Points on a hilly landscape, in no order, each with its height.
A ball rolls from a point to the lowest of its 2 nearest points, and stops where none of them is lower. Distance is the straight distance between rows; heights are no part of it.
bap h=3.97: [-57  14  34 -15  -1   7 -22 -26   6  10   3  10  22  46   1  10  29 -22
  33  -5  11]
Tafi h=1.47: [ 12  11 -14  -8 -24   6  -2   7 -32 -17   4  15  11  18  -2  21  17  15
  25  27 -23]
suret h=4.54: [ 27 -15  11  14 -11  -7  35   8  -6  -6  19 -25  -1 -14   8   0 -43 -15
 -10   5  14]
Novo h=2.02: [ 22   3  -4  11   0  23  12   2  20  26  -4 -32   1 -11  -5  -5  27  10
  -6  -2   3]
nisen h=5.99: [-50 -10  36  18  24   4   2 -23  16  36   3  -2  26  37 -26 -36 -12 -30
   4 -26  42]
magud h=2.99: [  7   8 -24 -12  17 -23 -21  19 -33 -40 -15  -2 -16 -45 -20   0 -27  -3
 -27  12  -6]
rino h=4.70: [-33  -6  12  18  25  16   9 -30  36  48   1 -15  -2 -14  -7 -24   6 -15
 -22 -25  21]
mek h=2.46: [-46 -14  38  23  15  26   4 -34  16  19  -3   1   6  -8  14  -8 -11   0
   9 -24  -1]
lafa h=3.94: [-17   9  14 -12   7  -2  13 -10  12  13  23  12   5  -7  -2  12 -18 -14
  23  21  20]
rofid h=3.76: [ -3   7   1 -16   5 -11  12   4  -2   1  11   8  -8 -37  -5   9 -36 -18
  -2  30  14]
Boseg h=2.93: [-49  19  10 -28  12 -23 -27  -7  26   2  -7  10  -9  -2  -9  -2  17 -15
  -2  -6  10]
bita h=3.74: [-30   8  24 -11  21 -26  -9   1  24  10  -1  -8   2  24  -9 -18   1 -17
   5 -27  16]
tapo h=1.69: [ 35  -1 -38  -5 -10   0 -13  15 -49 -18  -4  31  11   7 -13   1  15  28
   2  26 -29]
Muno h=5.83: [ 25  -4 -26  10  12  -9 -11  14  21  14   2  31  -5  12  27   3  39  32
  -1 -13 -25]
gamur h=4.22: [-68  17  39 -23  -5 -15  -5 -14  11   1  -6   7   0  -1 -18  -7 -27 -41
   2   3  21]
kivu h=3.14: [-13  15  -6 -26  -1 -35 -11  11 -29 -42  -8  -6 -11 -39 -18   7 -47 -24
 -21  26  14]
sozev h=2.66: [ 38  -5  -7  14 -52   0  28  24 -40  -7   1   4  11  22   9  -7   4  11
  -7  15 -34]
fuf h=3.62: [-44   6   9  -8  10  17 -20 -41  20  18  11  11  14  26  16  19  38   2
  40   6  16]
Tego h=6.11: [ 14   5 -11   9  -6 -14   2  22  -6   5  -2  22   1  21  19  -8  40  16
 -24  -6 -35]
dusek h=4.58: [ 63 -18 -28  22  13  25   0  11  24  -2  -3   8 -24 -23  17   2 -10  34
   3 -32   2]
bidal h=5.55: [ -5  12 -16 -18 -26  -1 -23   9 -62 -35 -18  33   9 -27  -1   9  -3   4
 -19  35 -42]
kis h=3.80: [-18   9   0 -28  27 -27 -11   3  30 -12  -1   4 -20 -21 -18   4 -26  -7
  14  -5  25]
ruf h=3.77: [-46   5  39   1 -10 -15  11 -10  -8 -12   1 -16  -3 -13  -3  -7 -39 -41
 -18  -8  10]
Lofol h=2.90: [-37  -2  23   3  16 -22  20  -4  21   6   9 -23  -8   1 -27 -27 -26 -37
 -18 -25  34]
Lafer h=2.85: [ 55 -12 -24   8  11  31  -2  -6  45  28  11   6  -8  19  17  15  17  24
  36 -13  22]
Vado h=3.70: [ 16   1 -10   4  20 -19   9  24   8   3  10  -6 -14 -25  -2 -13 -16  -8
 -27  -1  13]
sugi h=2.51: [-19   4  24   6  -8  15   7 -13   8  30   9  -9  18  35   9  -5  27  -8
  14  -6   0]
zarip h=2.50: [ 22  14 -12  -5 -14   9  -2   7  10  31   7 -12   7  24  -6  -8  53   1
   1  13   4]
feli h=3.78: [ 46  -4  -4   2  -3  -1  12  15   0 -19   4 -13  -4   7  -1  11 -26  22
  27  -6   3]
Bafa h=0.49: [-32  30  -8 -32 -18 -18 -26  12 -16 -26 -18  -4 -14 -38 -36  -8  -5 -38
 -32  27   8]
lag h=3.40: [-19 -21  26  34   8  12  25 -14  13  19   9   0   2 -17  33  -3 -22  -6
 -13 -29  -8]
rom h=2.71: [ 32 -23   1  21 -15  18  13  -8  27  28  -5   3   9  47  26   3  25  37
  15 -26 -17]
fot h=3.36: [-29  14  13 -13   4 -36  -1  11  -7 -31  -8 -23 -14 -24 -13  -5 -29 -27
 -15  -2   5]
kufiv h=2.36: [ 51   0 -26   7  -3  -1  -1  31 -37 -17  -9 -15   0  -2 -19 -11   2  14
 -20  10 -14]
molib h=4.86: [  0 -13  11  22 -18  -1  24  -1 -32 -32   8 -39  -7 -31  14  11 -42 -17
 -19   8  -1]
zafu h=2.45: [ 57 -24 -38   7   3  24  -4   1  23   3   6  30 -12  12  20  25  24  44
  39 -11  -4]
Kavur h=0.89: [-55  27   5 -30 -18 -21  -2  -8  11 -17 -15 -17 -20 -25 -46 -10 -18 -51
 -27  12  27]
fafof h=2.01: [ 59 -26  -2  24 -44   4  41  20 -11   3  -4  -4   3  20  24  -2 -14  27
 -21   1 -26]
tumak h=5.38: [-26   6  -2  -2  33   0  -5 -17  45  40   6   3 -16 -18  -2 -10  14  -8
  -3  -8  16]
selor h=3.18: [ 22  -6 -11  12   5 -28   6  27 -15 -28  -4 -23 -16 -26   7  -6 -19  -4
 -38 -15  -9]
bagur h=4.53: [  1 -24  26  31  -9 -16  32  12 -17 -20   7 -16  -2   1  35  -5 -39 -13
 -30 -30 -15]
mesuf h=1.79: [-13  27  -6 -28 -10   6 -36   3 -28 -27 -16   3  -1 -18 -20  17  15   3
   8  32 -15]
zaru h=3.95: [-54  -1  29  -9   9  21  -8 -41  22  27   7  11  12   3  -6   9   1 -14
  31   9  24]
didep h=3.66: [ -4   4  16   4 -21 -15  23  20 -18  -4  10   2  10   0  12  -8  -6 -26
 -17   1 -14]
Sedig h=3.61: [ 10 -19  33  23 -19  -7  39   9  -8  11   5 -19  15  25  22 -21 -25 -13
 -26 -30  -3]
mure h=4.16: [  6  11 -18 -19   5  -7  -7   5  -5   3  12  50   5  -6  17  18  15   2
   1  33 -12]
babo h=5.20: [ 17 -22 -12   1  16   9  -4 -15  37  26  14  18  14  60  36  22  34  23
  40 -25  21]
masi h=5.33: [-95  19  28 -30 -11  -8 -21 -36  24  22 -19   9   5   5 -36 -18   7 -55
 -12  -6  32]
vel h=1.15: [ 42 -16  -1  29   2  29  26  -2  30  28   7 -34  -4 -12   9 -10  -5   6
 -20 -18  11]
Rovu h=1.98: [ 58 -20 -47   8 -14  13  -8  13 -63 -22 -15   1  11   4 -21  -5   0  39
 -10  11 -30]
zim h=2.54: [-26  19 -14 -26  27 -14 -36 -12  33   5  -7   1 -12   1  -5  12  39   0
  17   2  14]
poka h=5.47: [ 15   4 -28   0 -25  -3 -14  26 -89 -42 -20  16   6  -6 -15  -4 -10   1
 -25  23 -47]
pugam h=7.07: [-35 -33  44  34  32  24   3 -32  12  43   2  12  36  35  -5 -31 -11 -10
  12 -23  26]
vati h=0.99: [-13   2  23   4 -16  10   8  -8 -15 -24  -1 -28   0 -14   2  11 -17   3
  23   5 -15]
zem h=4.33: [ 12  11 -23 -16   4 -14 -10   9   1  10  22  42  13  39  18  14  36   2
  20  29   4]
Tad h=2.03: [ 38 -17 -18  22 -12  31  11  -2  16  11   2   5  -6   5  21  10  17  40
  16  -5 -23]
Kapa h=5.32: [ 22  -8 -33  14  -7 -15  -3  18 -72 -48 -20   0  -7 -24   5  -4 -25   5
 -41  16 -33]
Rep h=4.21: [ 26  -4   6   5  -1  -2  30   9  10  20  17   3  10   2  11   4 -20  -4
  10  11  13]
Vula h=3.96: [ 51  -3 -11   0 -12  -7  14  19   2  12  12  10  16  43   6   3  12  19
  18  12   5]
Fip h=1.62: [-54   7  34   2   5   9  -9 -23  14   9  -6 -10   3   3   7  -7  17  -4
   4 -25 -17]
Disu h=1.19: [-42  22  12 -11  -6   2   2 -15  13  16  -2 -23  -8 -12 -28 -12  12 -30
  -5   7  16]
mikit h=1.61: [-57   4  10 -16   5 -29  13 -18  27  -6  -5  -9 -22 -24 -37 -18 -32 -41
 -25 -10  33]
lam h=3.60: [ 64 -17 -31   8  -2   8  13  15 -19 -22  -4   7  -3 -15   0  18 -34  29
  23  10  -6]
gonit h=2.29: [ 44 -30  26  32 -23  13  35  10   5   9  -4 -39   8  22  22  -7 -36  10
 -15 -32   9]
Zezeg h=1.93: [  4  19  -7  -4 -18   1  -7  18 -51 -41 -15 -20   0 -10 -17   5   0   7
   4  19 -22]
gorim h=1.63: [-25  30  11 -16 -17   8  -8   7 -15  -6  -4 -11  -4  -8 -19   4  21 -17
   2  20  -5]
Seni h=5.11: [ 12  -8  -9  11 -20 -20  11  12 -55 -54  -4 -26 -13 -35  16   5 -39 -13
 -30  15 -16]
feze h=2.04: [  4   2 -24 -11   9  -7 -29   7  -8 -30 -13  24 -17 -28  13  20   3  33
   3   1 -34]
muge h=2.10: [ 14  17 -44 -26  31  -2 -46   1 -16 -13 -11   8  -7 -26 -38   1  21  21
  -3  23   3]
Veb h=1.92: [ 33   6 -41  -9  18  10 -16   7 -18  -1   0  10   2  -6 -15   7  28  29
   5  26  -2]
nit h=2.73: [ 35  -1 -25  -1   3 -26   1  29 -47 -39  -6 -25  -3 -22 -20 -12 -24  -8
 -35   6   2]
fof h=3.31: [  0   1  24   5  13  -2   6  -3  24  27   4 -14   8  35  -7 -11   9  -1
  17 -26  20]
taz h=3.19: [ 26   4  13  10 -30  -5  30  27 -18  12   3 -14  12  22   9 -18  12  -9
 -21   0 -16]
meke h=3.32: [ 63 -29 -21   7 -43  24  21   3  21  19  -7   4   9  55  19   8  20  49
  18   1  -5]
bekoz h=5.61: [ 11   3 -41 -14   1   7 -27   5 -69 -20 -13  32  12 -39 -25   0  -7   5
 -34  41 -24]
bol h=3.35: [-35   6  13 -10  -4  11  -9 -26   9  14  13  40  17  19  32  25  28   3
  27  17 -16]
guk h=3.06: [-16  -6   9   9 -22  19  10 -16   3  27  13  26  17  33  31   7  39   6
  18   7 -26]
visub h=5.53: [ 27 -15 -35   0  15  -4 -12   0  32  19  13  31  -3  46  33  11  48  29
  20 -16   0]
kezu h=0.88: [ 64 -24   7  15 -17   4  20  18  11   6 -11 -15   0  29  16  -1 -12  27
  -5 -29  -4]
vunom h=4.76: [-74  14  35 -17   1  -3  -9 -26  12  18   4  12  16  28 -31 -21   2 -50
  16  -2  41]
miga h=2.42: [  0  11 -11   2  17  15  -8  -2  20   9  -1 -22 -19 -43 -20  -1  22   4
  -8   7   3]
peniz h=3.42: [ 32  -7 -25   2  11   7  -1  10 -15 -31   1   1 -20 -42  -3  16 -40  18
  10  11  -2]
bopu h=5.18: [ 42 -27   2  31  14  21  14   7  34  11   2  15 -18  -7  34  -5 -19  21
  -3 -54  -9]
radu h=4.67: [-56  -8  39   8  14  10 -15 -33   0  26   3   4  36  57 -13 -24  20 -27
  28 -14  28]
bet h=5.48: [-40  -8  15   9  27  17 -12 -42  26  43   5  -7  24  51 -16 -13  26 -15
  39 -12  48]
Kegif h=2.30: [-15  29 -28 -31  24 -26 -37  10   3 -13 -14   2  -9 -30 -37  -7  15  -7
 -15  20  13]
sufov h=3.59: [  7  10  -5 -19  21 -22 -17   7  -1 -30  -6   4 -14 -23  -5  18 -32   9
  16   8   1]
rodi h=4.19: [-40   5  43  11 -12  -7  13  -2 -12   7   3   4  11   9  17 -12 -12 -29
 -13 -17 -15]
sipeg h=0.64: [ -9  -4  15  11   0   2   5  -2  12   0  -3  -8  -9  -1  15  -6  15  11
  -6 -23 -22]
pifu h=4.85: [  9 -11   8  -6  -1  -9   4  -1  12  17  14  19  25  72  24  12  21   7
  37  -4   7]
pudun h=4.05: [-29  23  -2 -32  -8  -2 -23  -5   3   2   0  37   1 -25   5  18  15 -10
  -5  44  -4]
suduz h=1.90: [ -1  10 -31 -24  12  -2 -49  -2 -36 -39 -17  29   3 -20 -13  17   6  32
   9  28 -30]
Rad h=3.39: [-19 -18  25  32  14   5  17 -10  21  26  -2 -33   4  -3   2 -29   2 -19
 -40 -34   8]
fop h=4.02: [ 31  -3  -4  -3  17   1   0   1  27  -6   8  -4  -6  12  -2  16 -15  15
  50 -16  24]
Tuno h=2.74: [ -9   0  -2   3   8   7   0  -5   9 -17  -3 -30 -27 -56 -11   9 -15  -1
 -12  -2   2]
kop h=1.25: [  2   4  11  -3 -11   9   0  -9  -1 -13   4  -7   2  13  13  23   5  23
  38   5 -15]
kuzol h=3.93: [-44  17   8 -28  -3 -11 -11 -12  17   3   5  25  -5 -39 -11   9 -24 -25
  -9  33  15]
bab h=3.65: [ 74 -18 -34   4 -15  12   5  17   2   2  -4  13   3  33   3   5   8  49
  12   6  -8]
redut h=1.80: [-12   4  22  19  -7  -4  13  15   6  11  -2 -31   3   3   8 -19  16 -10
 -38 -25 -13]
Rorez h=1.45: [ 24 -14 -10  20 -10  15   9  10  -4 -12  -1 -11  -9 -19  13   3  -2  21
 -10  -7 -25]
pivik h=4.18: [ 53  -7 -23  12  24   4   8  27  26   6  -1 -12 -20 -20   4  -9  -7  12
 -14 -20  16]
kul h=4.35: [-37  -4  24  -1  20  13  12 -31  25  28  11  -7   3  -4 -18  -3 -26 -23
  18  -4  35]
Pabu h=0.62: [-29   7  24   0 -13  19  11 -19   3   0   2 -47  -7 -17 -19   3  -4 -11
  11   0   5]
fud h=4.57: [-10  12   3 -23   7 -16  -1  -4  14  16  21  25  18  49  14   9  28 -17
  29  10  19]
sevum h=3.12: [ 24 -15 -14  19  10  15   5   0   1 -34  -4 -31 -31 -52   5  11 -33  15
  -2 -15   0]
Pud h=6.30: [ -8  20  -8  -3 -13  -7 -13  15 -22  -6  -9  32   3  -4  14  -3  33   0
 -27  15 -38]
batub h=2.26: [ -5  15 -11 -16  20  -3 -24   0  16  -8  -4  13 -13 -14   0  13  25  19
   9   4 -11]

Where does a ball stop that starts at each point below?
Boseg: Pabu
kufiv: Pabu
muge: Pabu
feli: vel
visub: rofid
bidal: rofid
bekoz: rofid
sufov: vel

Call two points neighbours if one is among the 2 nearest of the other. Go from one point of each pair to the other, from neighbour to neighbour, staying as low as possible. Name the highest point that can't be avoided.
Pabu and sugi: bita
Tad and kezu: rodi
Pabu and Bafa: Kegif
